Each row is a point on a tangle of strands that fork, close into loops and nearly touch. The rows are in no order.
In the rows, 128 means zero.
Points whose rows are less than 178 apart are linked; no others are.
j582: [133 108  78  63 140 139 163 154 167 169 157  77 176  56 135 146  95 162
 107 163 161 132 128 138 165 181 122 135 151 132 135  50 124 146  74  88
 116 176  99 106 153 100 166 107  99  84 153 135  89 117  96 128  66 120
 158 127 144  84  85 169 147 165 115 119]
j18: [150 113 121 136 143 122 166 128 127 167 102 155 159 150 140 149 112 103
 114 119  92 109 158 108 112 112 111 122 129 121  77 187 164 142 170 164
 161 148 155 143 134 132 130 115 123 157 135 172 148 147 182 134 100 119
 115 126 146 124 137 117 143 109 107 139]
j525: [ 92 112  87 118  98 105 126 137 167 105 172  60 145 113 192 176 126 110
 169 147 105 121  87 130 128 147 163  92 144 157  92  85 153  85  98  74
  76 122 109 122 162 162 135 144  95  97 189  54  75 127  59 118 147 127
 143 116 115 108 113 162 136 132 101 115]
j302: [136 125  98 194 139 156  99  95 191 150 149 137 108 153 183 108  99 134
 153 121 122 145 123 114  80 178 136  87 184 146 122 125 119 120  88  92
  92 159 106 122 200 107 187 174  74  95 129  77 109 102  51 134 149 142
 108 201 121 137 106 137 108 113 133 150]
j83: [161 128 130 106 157 136 183 140  93 135 135 162 185  93  98 130 111 135
 130  89 149 141 173 121 128 136  73 164 125 130 155 153 127 137 140 163
 156 136 138 104 133  79 135  98 175 150 120 184 135 126 165 126 124 130
 113 139 165 150 106 108 151 155 101  85]
j983: [144 142 184 124 122 131 127 139  86 164 155 114 132 105  79  92 145 149
 111 106 220 114 124 190 144 141 127 175 128 136 200 107 134 110 135 140
 120 108 115 110 120  82 152 126 153 132 107 130 153 114 114 178 113 152
 124 133 149 122 143 118 110 184 124 105]
j785: [ 95 142 129 171 145 107  43  86 196 103 102 135  53 170 187  85 113 159
 183 123  95 148 158 140 104  97 166  70 129 112 167 153 127 107  73 132
 147  88 110 101 130 150 153 156 140 122  88 101  92 118 134 104 198  72
  79 178 107 143 127 129 110 101 175 182]
j491: [155 108 116  71 160 101 136 154 119  90 130 130 176 116 151 121 101 147
 128  68  89 148 188 139 114 111 104 130 135 140 115 149 120 128 124 139
 142 118 139 124 124  99 141 118 148 167 155 144  77 136 127 107 153 133
 102 138 147 174  80 122 156 146 112 124]
j529: [125 114 116  79  69  86 129 171  92  58 162 137 148 132 166 154 152 134
 125  86  70 146  92 161 170  95 110 126 120 154  73  91 113 116 171 115
 130 114 126 170 107 134  98 159 146 150 162 102  97 151 100 157 173 154
 135 103 122 172 101 123 173 123 127 125]
j773: [110 121 107 105  99 105 112 131 119  62 156 120 116 142 197 153 130 112
 158 110  60 125  72 153 139 107 139 120 130 153  69  94 123 105 172  98
 108 108 130 150 130 189  97 182 140 147 153  90  84 147  90 139 171 139
 112 112 106 142 139 124 126 113 138 125]
j540: [117 162 136 136 102 143 137 134 131 138  98 150 200 126  83 106 174 125
 153 179 165 134 103  74 159 144 104 158  84 144 159 147 118 189 100 181
 160  83 102 112 102 115  66  38 128 100 101 206 185  93 175 106 133 116
 130  84  91 131 112 132 173 149 115 110]
j517: [102 136 138  94 137  98 163 132  74  77 144 127 148 122 142 109 142 122
 177 110 138 182  90 113 175 135 122 167 101 171 121 100  90 139 136 147
 125  94 132 110  97 149  81 118 155 132 107 126 123 120 120 136 153 121
 132  97 103 153 124 118 150 142 129  92]
j407: [139 117 132  89 112 126 184 144  97 172 149 118 181  89  99 151 128 134
 138 120 189 107 135 201 165 117  99 197 112 168 175 123 165 130 129 149
 136 107 103 124 133  86 127  68 158 113 133 176 139  84 135 158  67 143
 146  94 177 119 141 114 137 171 110  96]
j989: [106 117 133 164 149 118  90 120 153 158  83 134 127 192 156 101 120 151
 167 123  74 102 209 104  90 120 132  80 103  73 122 178 123 163 130 181
 189 135 136 128 107 136 158  85 124 134 103 136 133 156 205 125 146  75
  66 146 101  90 120 129 150  68 136 154]
j192: [117 144 121 144 144 106  71 112 156  94 131 127  98 173 187 121 119 122
 159 109  85 139 148 150 108  99 152  89 120 123 114 135 130  91  99 119
 155  86 131  93 141 161 151 143 123 128 129  92  66  99 125 108 180 104
  63 156 100 145 111 133 161 110 141 167]
j86: [123 137  93 134 123 136 116 140 153 104 159 112 127 130 169 147 138 108
 142 141 113 126  91 153 128 140 159 103 141 129  90  94 123  86  94  90
 111 119 134 113 159 162 162 146  94 103 157  67  75  83  92 136 132 145
 106 123  94 115 109 156 146 127 107 145]
j610: [142 118  88 175 167 163 121  98 164 125 150 132 117 145 174 108  63 116
 164 118 109 137 117 117 105 162 132 128 167 138  93 127  86 107 115  85
  85 161 150 133 193 141 165 180  86  97 139  92 107  97  69 141 109 123
  81 180 128 134 114 130 109 117 117 143]
j809: [125  97 107 130 145 127 135  90 108 126 108  89 129 132 177 165  91  75
 118 154  91  79  56 128 135 118 147 158 148 140  74 137 141 119 176 101
  85 132 142 170 135 163  92 175 104 127 176 117 122 140 124 153 102 135
 137  90 133  97 199 112  91 120 132 123]
j486: [122 117 136 121 118 111 128 132 158 200 135  87 154 110 156 161 110 121
  90 147 153  73 121 171 128 126 152 139 145 139 123 138 198 106 116 119
 102 118 116 128 140 114 160 147 110 113 168 137 132 119 117 166  88 128
 153  91 144 101 166 148 112 132 119 151]
j260: [152 130 161 119 116 125 167 127 136 215 145 124 152  88 101 113 120 144
 112 117 208 101 148 210 144 125 111 200 112 157 211 122 171 121 150 148
 137 113 110 111 136  80 145  97 160 119 115 191 155 104 135 166  65 127
 113 131 173 119 153  98  95 169 131 101]
j219: [133 176 140 136 107 137 128 151 114 139  92 151 159 116  68 113 179 125
 118 183 166 132 108 124 162 146 143 163  99 132 159 116 124 160  84 152
 154  95 112 104 114 119 104  73 121 104 105 161 172  83 174 133 117 149
 139  85  94 115 117 145 168 144 126 131]
j624: [ 96 127 179 110  71 147  96 144  60  90 159 145  83 156  53 154 206  97
 116 127 154 114 104 142 114  92 143 116 100 103 141 129 144 122 166 118
 132 114 125 172  62 143  78 149 161 163 118 133 158 182 103 108 174 155
 186 122 155 145 162 134 120 124 144 128]
j466: [130 159 109 117  66 103 133 163 108 126 106 134 143 149  99 158 167  68
  82 152 104  97  81 138 168  89 124 137 105 149  67 151 172 114 175 132
 142 114 110 209 119 147  74 111 110 139 140 117 156 119 148 137 108 180
 158  62 124 134 138 105 185 109 111 145]
j452: [109 100  81  91 141 132 151 157 165  98 179  52 165  66 131 152 113 145
 143 158 145 144 114 132 169 177 143 108 156 131 118  37 111 117  76  52
 104 168  97 102 136 128 147 118  86  87 149  72  77 118  58 107  71 115
 154 127 122 114  87 171 144 155  95  85]
j864: [135 125  98  88  71 112 148 170  84  70 148 157 157 131 108 164 180 115
  88  94  85 163 109 134 161 101  91 112 109 135  87 116 127 119 160 133
 152 137 124 183 102  89 113 129 142 155 137 103 125 122 139 135 143 189
 154  89 139 175 101 136 189 123 110 130]
j187: [103  94 115 120 118  81 113 127 159 122 154  59 149 112 220 182 122 133
 162 144  82 108  87 115  90 138 150  99 155 176 106 126 159 129 101  81
  67 111  92  96 154 131 120 150 106 120 198  95  67 153  68 122 172 105
 168 110 137  99 130 150 106 124 144 116]
j661: [146  99 122  79 160  94 179 134  93  85 109 121 172 104 169 119  89 139
 135  78  90 168 168 110 161 121  96 174 115 170 101 135 100 151 143 162
 146 133 153 135 116 123 119 105 141 161 141 155  88 154 123 112 147 119
 118 133 143 186  76 108 154 149 105  82]
j804: [ 96 108  61  96 136 110 174 144 159  68 148 110 137  94 174 144 114 113
 178 121  74 181 108  75 184 149 117  78 154 150  80  66  99 138 112  75
  90 176 120 104 128 152 101 139 107 111 100  75 110 149  65  88  98 120
 141  99 123 168 112 152 127 114  88  98]
j22: [130 145 156 158 118 125 105 137 156 206  88 139 140 158 152  88 143 153
 133 151 135  81 161 155 109 141 145 128 100 115 143 130 126 168 125 171
 185 119 131  95 142 134 172  74 110 124 126 167 141 122 188 165  87  79
  57 143  94  76 114 138 144 121 155 142]
j161: [128 149 166 181 129 136 109 113 156 196  87 130  80 158 129  75 118 143
  80 166 172 116 143 124 125 144 144 120 129 115 128 140 140 126 128 144
 148 145 154 132 151 150 164 151  96 107 111 122 173 126 158 144 108 120
 118 154 119 109 162 122  89 112 151 160]
j873: [ 96 159 114 120 108 113 119 135 114  74 143 145 100 152 143 131 153  85
 140 125  99 140  64 126 150 108 142 118 108 126  79 102 135 112 162 121
 125 108 135 155 107 177  88 167 143 142 107  98 124 126 126 140 161 157
 127  97  90 139 160 133 147 120 131 149]
j702: [161 138 114 106 164 158 160 153 125 159 143 155 156  99  98 128  98 141
 102  96 141 138 172 117 112 154  74 139 147 107 141 130 130 139 120 137
 137 168 138 103 158  69 173 140 168 142 123 164 135 138 152 128  98 154
 107 151 164 131 109 118 143 142 106 109]
j411: [155 119 102  95 110 149 176 132  57  86 147 153 167 108  89 164 150  88
  99  98 120 173 103 104 156 123  87 148 126 138  89 126 123 107 173 147
 114 139 127 180 111  98  98 125 129 141 117 132 138 118 139 120 126 175
 147  98 149 157 114 117 175 150  78 101]
j138: [133 122 139 136 137 113  96 126 147 172  83 132 167 167 163  97 130 161
 160 108  86  73 202 149  93 123 133 111 106  96 132 150 117 163 123 180
 174 111 128  92 124 127 159  54 117 134 123 149 112 142 194 145 127  56
  36 139  99  82  94 135 174 106 140 141]
j154: [112 107  88 100 117 152 153 104  94  71 128 170 139 110 120 142 150  81
 165 106 104 193  58  37 138 140 106 130 146 123 100  81  96 147 161 108
  57 139 120 154  89 133  43 155 142 124  84 145 151 167 114  96 146 117
 181  99 122 159 153 119 134 129 116 111]
j398: [151 127 164 158 168 124 101  93 180 183 123 121 119 128 168  55  94 184
 114 119 143 128 160 129  76 158 128 132 164 131 168 143 113 151 117 122
 121 153 132  86 166  92 170 175 123 140 123 142 117 152 103 133 135  92
 114 188 136 127 146 117  59 145 186 143]
j345: [122 141 161 121 122  98  99 146 120  98 153 115 129 155 136 149 141 131
 106 108 101 107 147 167  94  92 128  92 130 132 109 153 142  97 144 122
 143  96 137 123  96 133 140 162 141 168 154 106  96 130 123 126 154 138
 121 128 135 146 140 128 124 105 146 148]
j467: [105 176 177 155 110 140 111 124 114 106 122 151  46 161  61  88 168 155
 115 131 219 159 147 112 142 113 149 100  81  81 188 122 107 113 127 149
 151 109 140 143  87 163 130 119 149 123  78 124 165 113 162 124 172 133
 142 149 104 126 138 121 112 118 146 137]
j123: [134 138 165 141 125 117 101 154 139 167 149 114 104 152 127 162 125 145
  83 133 136  96 169 158  84 114 130  75 142 116 114 159 152  90 123 117
 126 116 127 116 115 123 183 158 127 138 161 103 110 126 119 131 136 141
 130 146 169 124 128 138 100  96 118 154]
j210: [172 121  73  98 121 158 182 170  96 137 101 187 191  85  98 173 148 128
  95 136  81 132 164 122 136 148 107 127 128  98 106 114 121 172 109 151
 166 168 135 128 146  76 156  81 132 131 125 168 140 116 185 119  97 159
 125 125 137 119  62 162 171 144  85 123]
j479: [150 154 148 146 138 161 109 104 118 105 129 141  34 155  92 100  87 163
 122 112 133 140 201 100  95 105 128  91  95  84 165 158  88 105 161 153
 200 161 194 144 104 162 164 121 145 130 115 119 140 113 182 117 128 114
  75 188 132 126 113  77 111  85 133 145]
j37: [ 94 105 135  84 135  92 138 125 152 152 136  66 152  77 158 141 135 126
 124 154 149  85  75 123 139 138 150 149 154 142 151 115 157 176 102  99
  51 131 112 113 127 117  89 154 113 114 148 136 139 167 112 170 122 114
 194  65 131 101 174 176  83 171 151 121]
j286: [112 110 101 104 125 108 151 110 130 172 110  50 145 111 191 180  91  94
 113 161 118  65  80 145 150 124 156 154 149 159  90 122 178 124 145 101
  85 119 117 168 128 153 112 148 108 104 187 133 126 139 118 155  91 123
 162  67 132  93 193 130 107 133 122 134]
j444: [128 156 166 148  93 152 109 124  93 137 121 132  99 145  37 133 165  82
  80 160 198  96 123 149 154 109 143 179 120 106 136 141 162 100 148 134
 109  97 116 168 102 160  82 109 111 125  98 116 187 113 131 132 120 150
 165  86 128 116 144 119 155 130 101 129]
j231: [129 168 164 104 152 103 102 163 162 139 150 120 120 123 104  76 147 182
 109 111 155 137 175 154  91 130 112 102 105 116 189 135 107 133  81 131
 140 110 109  74 117  84 180 122 165 152 127 133 128 129 131 142 152 123
 102 138 139 149  94 136 114 141 153 145]
j956: [152 129 148 157 164 152 135  84 124 161 125 136 109 109 111  65  82 163
 104 108 184 130 137 113 102 160 106 173 159 121 178 132 103 129 152 121
 113 165 153 109 147  94 147 181 142 143 109 142 150 144 120 138 112 127
 114 186 138 128 168  95  72 150 161 125]
j148: [101 175 117 124  73 115 103 153 100 111 121 130 102 150  91 136 183  59
 107 154 118 110  60 124 154 105 139 131 115 126  81 119 172 123 163 115
 103 108 109 189 100 166  53 136 118 131 111 102 164 150 123 130 141 169
 172  63 103 129 162 132 175 120 124 157]
j279: [109 110 177 151 106 166  93 100  74  86 135 137  63 145  69 138 185  87
 107 143 149 106  75 126 115  84 155 136 116  88 133 150 144 115 188 113
 123 135 134 165  77 173  64 151 132 165 121 133 146 191 115 112 148 142
 167 126 130 116 196 112  99 104 156 119]
j57: [101  83 120  85 158  99 161 108 161 151 155  21 155  72 174 157  86 138
 131 148 151  95  99 123 158 150 134 154 148 150 143  85 126 151 101  88
  77 134 117 111 132 132 124 147 128  96 160 134 112 155  76 154  90  87
 180  96 137 102 141 159  92 172 139  99]
j283: [ 98 122 142 104 117  82 112 148 142 125 153  79 157 112 179 158 147 138
 124 137 102  95  83 142  97 124 146 107 143 158 120 135 168 142 107  97
  75 109  94 101 124 120 120 160 123 149 175 120 100 160  98 151 151 124
 177  86 137 106 159 167  98 134 155 136]
j641: [117 126 145 182 150 131  54  76 173  62 115 149  32 153 152  93 100 178
 167 104  89 157 148 146  87  95 169  79 165  97 167 155 113 109  91 114
 126 124 136 108 110 155 150 165 153 149 101 102  90 134 111  95 175  93
 109 184 113 139 151 112  64  92 189 163]
j805: [ 87 133 154 166 143 133  85 123 160 158  93 146  94 180 111  84 127 169
 164 132 130 118 197  66  99 121 127  88  75  74 180 157 103 159 129 180
 198 154 149 134  97 137 151  89 135 124 102 158 177 152 219 105 147  80
  87 165  85 103 128 126 120  80 150 156]
j405: [118  92  73 161 171 150 152  92 162  82 149 122 119 114 173 143  64 100
 186 126  83 132  89 103 134 155 132 117 183 140  96 120  68 130 119  65
  33 182 143 149 166 149 118 186  97  95 125  82 118 123  45 119 103 124
 116 151 141 144 138 154  75 101 109 116]
j572: [134 148 162 115 183 105  73 131 184 111 147 125 100 114 116  65 123 201
 131  83 128 154 179 146  64 118 129  96 127 106 205 136 101 138  75 121
 108 116 106  84 114  87 151 145 180 164 116 131 101 167 108 117 172 107
 110 154 139 158 105 121  74 158 169 140]
j463: [112 157 155 162 104 122 131 113 127 133 113 149 175 149  86  97 172 128
 158 151 178 134 141  82 131 110 106 131  66 130 173 193 129 162 144 184
 183  79 103 128  79 119  70  65 151 150 103 213 184 114 180 100 133  94
 122 130 100 141 138  94 147 132 121 103]
j429: [128 125 101 113 126 166 153 101  71  59 161 180 138 123  85 130 156  88
 144  91 124 209  94  66 136 138 104 137 128 108 103  97  93 106 158 135
  99 121 133 159  92 116  84 139 153 131  74 129 144 120 127 107 155 154
 140 109 122 161 129 114 170 143  86 108]
j334: [114 169 177 142  84 166 101 135  78 114 132 151  65 153  23 108 193 117
  88 143 218 135 133 132 143 125 143 137 112  76 170 124 127 106 129 131
 121 100 121 168  91 158 103 111 128 115  77 116 184 127 118 124 166 150
 170 113 132 121 133 133 143 132 111 130]
j622: [150 118  85  90 138 152 157 149 155 189 127 132 174  82 137 141 105 150
 118 148 125 135 144 114 140 187 110 139 156 127 116  69 113 179  85 121
 134 188 133  92 176  98 174 108 110  98 133 163 109 123 127 131  75 131
 123 134 135  82  83 161 150 151 107 129]
j817: [142 160 176 106 131 112 120 167 105 118 163 115 136 114  87  90 155 163
 122 104 180 128 161 193 123 125 111 135 112 135 188 132 116 110 118 137
 142  94 116  91 106  83 162 114 175 160 129 130 123 112 121 157 128 144
 105 125 151 144 113 133 126 163 137 116]
j378: [136 138 163 147 170 120  74 109 199 157 130 128  81 142 152  69 111 198
 119 103 125 152 184 114  57 142 130  80 147 112 194 150 110 155  86 121
 123 132 107  88 140  92 182 153 143 140 121 127 115 164 107 112 170  99
 124 182 146 142 118 115  54 127 178 151]
j945: [150 118 116  93 105 144 171 153  64 125 131 129 179  91  82 167 141 116
 115 142 162 112 115 192 174 122 124 191 127 157 135 104 151 112 121 146
 135 112 115 145 125 106 128  77 128 109 137 136 136  72 137 147  71 173
 152  78 150 109 128 123 168 157  97 108]
j555: [130 113 150 180 147 157  90  83 129  49 138 145  12 151 114 111 109 153
 143 108 104 143 128 132  89  91 146  99 151  81 152 165 105  94 148 114
 129 156 168 138 105 171 135 174 144 153 114  96 108 144 118 108 145 120
 131 162 121 118 174 108  53  78 184 142]
j917: [176 113 111 113 143 154 191 125  79 101 144 163 172 107  91 158 116  97
  96  88 114 155 147 108 129 114  80 155 131 126 108 161 138 100 179 165
 141 143 145 163 122  96 125 116 142 162 128 156 130 127 164 126 119 162
 121 136 168 165 114  97 156 151  81  93]
j734: [130 101 113 151 165  96  96 103 182 159 120  79 116 123 206 144  83 133
 209 107 120 122 133 127 100 147 155 128 137 177 121 122 131 104  66  89
 101 113 120  85 204 141 135 127  99  88 189  87  66 132  55 101 161  84
 114 169 121 120  76 140 124 141 145 117]
j476: [132 143 109 113 126 125 110 145 117  99 130 124 142 151 169 142 137 114
 129 143  89 125 124 174 134 109 159 114 102 130  96 113 118  98 107 118
 169  91 142  97 142 153 170 118 119 132 154 103  72  76 135 131 141 131
  75 129  87 123  95 139 179 118 126 152]
j477: [180  91 114 105 157 127 182 132 107 130 128 146 170 117 146 167  92 106
  97  88  84 123 163 124 114  97  91 148 151 140  91 175 154 115 191 148
 133 159 149 158 138 111 133 143 135 175 153 164 111 152 153 134 104 148
 132 140 173 154 128 109 125 128 108 114]
j679: [137 145 157 134 114 124 165 117  99 136 124 156 187 124  78 125 151 127
 138 116 172 136 148 115 125 113  95 162 100 143 170 190 145 138 157 171
 164 100 111 120  99  96  83  77 161 148 107 205 167 112 167 120 123 107
 132 126 151 153 141  91 138 142 109  84]
j590: [137 129 102 110  79 103 153 169 120 152  97 140 159 155 124 173 152  94
  73 151  84  86 125 165 146  82 121 122 111 154  73 168 189 124 158 145
 170 121 122 178 133 130 127  90 104 150 154 138 142 107 156 138  85 166
 144  86 150 133 128 124 173 101 103 151]
j175: [150 136 147 184 159 157 115  74 125 106 114 145  35 145  97  85  83 167
 131 115 129 154 164  88  85 108 130 111 135  89 158 175  89 110 152 129
 151 172 184 132 122 148 143 159 139 142 120 125 153 133 152 111 122 101
 120 189 120 126 155  81  66  82 173 148]
j453: [155 122 140 103 126 112  97 152 129 100 147 119 140 154 142 148 119 141
  98  80  65 120 196 158  92  84 112  82 135 123 105 166 131  87 135 132
 159  97 138 129 109 108 155 124 143 165 166 104  71 126 124  98 163 147
  93 155 153 171  95 119 156 108 132 152]
j288: [129 113 146  90 132  81 169 128  67  93 121 113 167 121 158 129 123 144
 151  93 113 174 102 124 188 107 115 186 104 199 122 124  88 148 162 155
 137 110 120 141 101 145  70 102 149 150 137 147 111 154 115 129 154 107
 147 110 131 174 111  80 143 145 133  55]
j783: [152 110 117 134 100 133 172 157 117 166  90 173 151 158  98 159 147 103
  95 134  92  79 174 163 125  90 124 122 100 113  94 177 174 135 173 181
 193 124 141 152 132 133 137  51 114 150 126 165 150 118 189 136  69 137
 104 132 147 128 119 119 159 101  92 126]
j669: [116  73 117 104 168 132 155  79 132 156 133  69 139  70 143 153  61 121
 110 126 191  94  97 129 166 159 127 192 173 130 156  80 105 163 136  92
  59 154 137 134 144  96 104 162 140  91 143 142 134 149  91 159  84 119
 161 123 139 104 169 145  85 176 129 104]
j615: [105 162 146 118 106 125 130 143  57  90 145 123 130 146 111 114 174 104
 169 140 168 160  70 168 184 129 155 168  98 155 120 103 116 121 135 157
 139  75 128 128  95 153  82 102 149 120 104 113 133  91 132 153 151 152
 123  90  87 127 151 134 170 155 131 110]
j321: [ 85 142 150 182 143 143 102 113 180 156  88 162 113 169  86  80 139 157
 149 149 155 149 147  25 112 138 112 103  92  89 183 142 112 166 113 173
 162 141 140 127 113 131 128 107 144 116 102 183 201 147 197  94 148  91
 122 153  81 122 142 130 103 118 160 156]
j975: [136 134 136 150 138  91  68 126 158 159 125  90 111 150 203 136 120 120
 171 122 119 114 132 164  97 120 162 108 118 157 129 134 147  82  83 115
 132  80 124  76 183 142 159 115 111 107 189  78  62 105 111 118 176  90
  91 154 102 118 100 142 148 138 159 148]
j269: [141  84 130 129 163  89 104 109 173 169 131  72 146 110 210 170  88 141
 173 119  93 110 133 125  73 135 143 121 146 179 117 149 154 128  85 101
  90 114 100  80 173 110 133 131 111 114 200 125  53 152  74 106 161  88
 150 139 154 103  93 139 116 140 150 122]
j126: [133 161 152 142 134 147 132 116 105 106 125 159  88 154  67 112 131 144
 115 115 159 152 171 101 117 114 115 109  86  83 159 146 104 109 132 157
 182 134 158 128  86 139 147 109 153 140 105 138 156 113 188 112 139 137
 108 153 116 138 118  93 137  99 120 129]
j744: [132 111 125 181 111 146  95 115 192 198 141 118  98 145 163 130 134 140
 100 150 134 129 132 121  81 186 143  64 175 135 122 126 168 125  84 105
 107 139  90 119 190  83 198 172  64  85 130  69 108 112  62 141 161 155
 148 175 132 117  96 138 106 115 123 156]
j19: [131 158 165 164 110 135 106 141 153 215  75 143 109 155 119  96 142 134
  90 180 166  86 149 157 139 138 159 128 102 118 129 138 154 144 122 161
 178 124 135 120 136 149 161  97 101 112 122 149 167 113 177 148  85 115
  97 136 107  92 143 128 129 110 136 153]
j308: [182 133 112 134  92 172 163 143  64 128 109 184 167 110  47 171 149 100
  80 165 120 114 135 168 154 110 135 193 117 135 127 128 156 115 142 153
 162 109 111 156 133 115 109  58 121 111 109 153 169  66 163 118  73 175
 139  97 146 115 100 105 174 140  81 109]
j365: [104 145 138 174 158 138 109 103 163 126  98 161 115 146 122  58 116 156
 172 134 148 164 130  63 126 154 117 134 115 113 168 120  96 156 108 157
 148 138 151  97 137 134 136 136 146 120  94 155 175 123 177 129 148  94
  98 161  81 139 142 130 108 128 166 161]
j764: [146 130 101 130 111 146 145 160 107 169  71 184 167 132  87 164 159 128
 106 159  86  85 159 133 127 131 136 126 103  98 107 138 136 182 115 162
 191 133 133 130 128 106 143  64 117 131 116 169 160 112 198 126  91 140
 109 116 114  97  89 152 165 107 101 138]
j665: [170 135  70  82 141 178 163 174 121 167 135 162 177  62  98 152 107 147
  93 134 120 144 160 125 136 169  78 130 152 107 131  83 121 166  96 125
 140 191 120 109 173  57 170 118 144 118 120 168 124 127 145 119  75 170
 120 147 157  98  80 149 164 153  93 114]
j617: [110 109  72  93 145 120 167 160 177 107 153  83 158  87 160 147 121 132
 163 163  95 161 123  95 175 169 133  78 150 142  93  63 100 147  71  72
 116 172 118  84 141 133 139 111  85 100 132  89  86 122  87  86  88 104
 146 106 119 127  80 166 147 125  93 106]
j588: [108 176 151 130 109 118 128 145 104 129 104 111 140 129 110  87 179 106
 148 174 192 133  77 161 182 140 159 168  92 148 151 116 138 141 108 153
 130  68 115 119 113 152  85  86 126 109 108 130 154  86 151 164 134 139
 146  72  79 119 153 145 153 165 142 122]
j280: [115 134 135 202 146 144 120  92 165 162  75 142 102 148 137  57  96 146
 148 158 138 147 109  84 126 162 127 137 152 122 127 139 105 150 125 139
 122 155 158 126 171 147 132 174 112 105 102 133 182 125 157 137 128  98
 118 170  93 124 176 133  82 121 179 175]
j841: [131 110 120 137 153 150 141  89 126 164 125 123 130  88 105  96  83 129
  95 115 194 127 104 103 131 175 112 181 176 114 161  91 100 145 140 108
  71 162 145 128 164  80 115 185 121  99  98 130 158 145 108 148 105 144
 140 151 129 124 167 129  94 172 127 128]
j404: [116  94  70 125 169 116 160 103 152  59 122 133 126 116 197 131  76 116
 194 100  51 166 120  83 152 133 118 112 161 154  79 105  75 137 114  84
  80 164 145 120 147 175 105 163 126 131 109 102 101 142  58  80 120 109
 121 135 129 174 107 132  99  99 113 102]
j919: [125 102  92 141 132 124 125 101 117  86 129 129 112 140 189 153 105  80
 135 141  35 116  41 118 131 116 133 131 144 144  51 135 116 114 188  94
  88 138 137 177 144 175  84 184 112 141 156  97 100 148 116 140 133 143
 124 105 131 121 175 104  93  97 141 126]
j418: [156 154 135 140 100 156 135 136 117 157 104 157 123 131  43 160 135  79
  64 165 151  92 137 145 153 114 128 188 126 114 116 147 174 107 142 138
 131 116 112 160 131 144 107  92 105 119 109 135 184  94 153 121  76 165
 146  78 140 113 132 112 166 111  88 127]
j46: [139 128 164 163 105 133  84 138 167 220 126 121  74 165 155 138 130 156
  65 155 150 114 168 145  78 152 146  58 142 123 128 146 156 110 107 131
 135 125 106 113 151 111 210 144  84 100 144  87 112 118 101 138 159 133
 135 172 163 110 105 134  95  94 127 159]
j149: [117 111 149 176 136 157 105  88 105  66 132 146  50 145 105 121 148 101
 133 135 119 124  71 121 110  98 159 130 133  94 124 150 130  99 171 119
 115 142 152 146 104 173  90 178 135 160 108 105 139 168 128 124 144 130
 149 137 108 115 201 119  77 100 177 136]
j434: [ 92  98  84  82 120 104 171 142 113  64 134 129 125  90 156 147 132 101
 183 105  83 187  71  61 180 143 105 109 141 153  88  58  90 155 141  90
  73 163 119 122 100 148  63 156 136 116  85  99 132 171  81  98 126 115
 172 101 121 176 129 131 122 123 116  90]
j136: [106 144 180 103  69 159  99 146  78 105 145 148  45 152  39 145 191 113
  99 133 202 104 141 152 112 100 142 113 100  74 151 137 128 101 153 121
 114 118 150 196  81 167 106 140 141 136 120 107 162 148 117 117 177 166
 176 117 169 121 142 149 107 129 120 142]

A fork is a point with three links, a tip a point with one. Leave the first point through the second and follow the links. Name the first fork or tip that comes.
j517 / j288 => j804
j945 / j407 => j187
j231 / j817 => j334
j804 / j404 => j83

A piece is all that can be reached along the links. How many separate loops has the piece of each point below (a circle has one, a figure eight two, a Y none), and how many tips (points with one link)?
j83 => loops 4, tips 1
j126 => loops 3, tips 0
j19 => loops 1, tips 0

How many points has the smallest loop of links through each point below? Write 0 if it is on no loop.
j773 => 12
j610 => 26
j37 => 31
j280 => 9
j975 => 8
j624 => 10
j452 => 13
j210 => 9
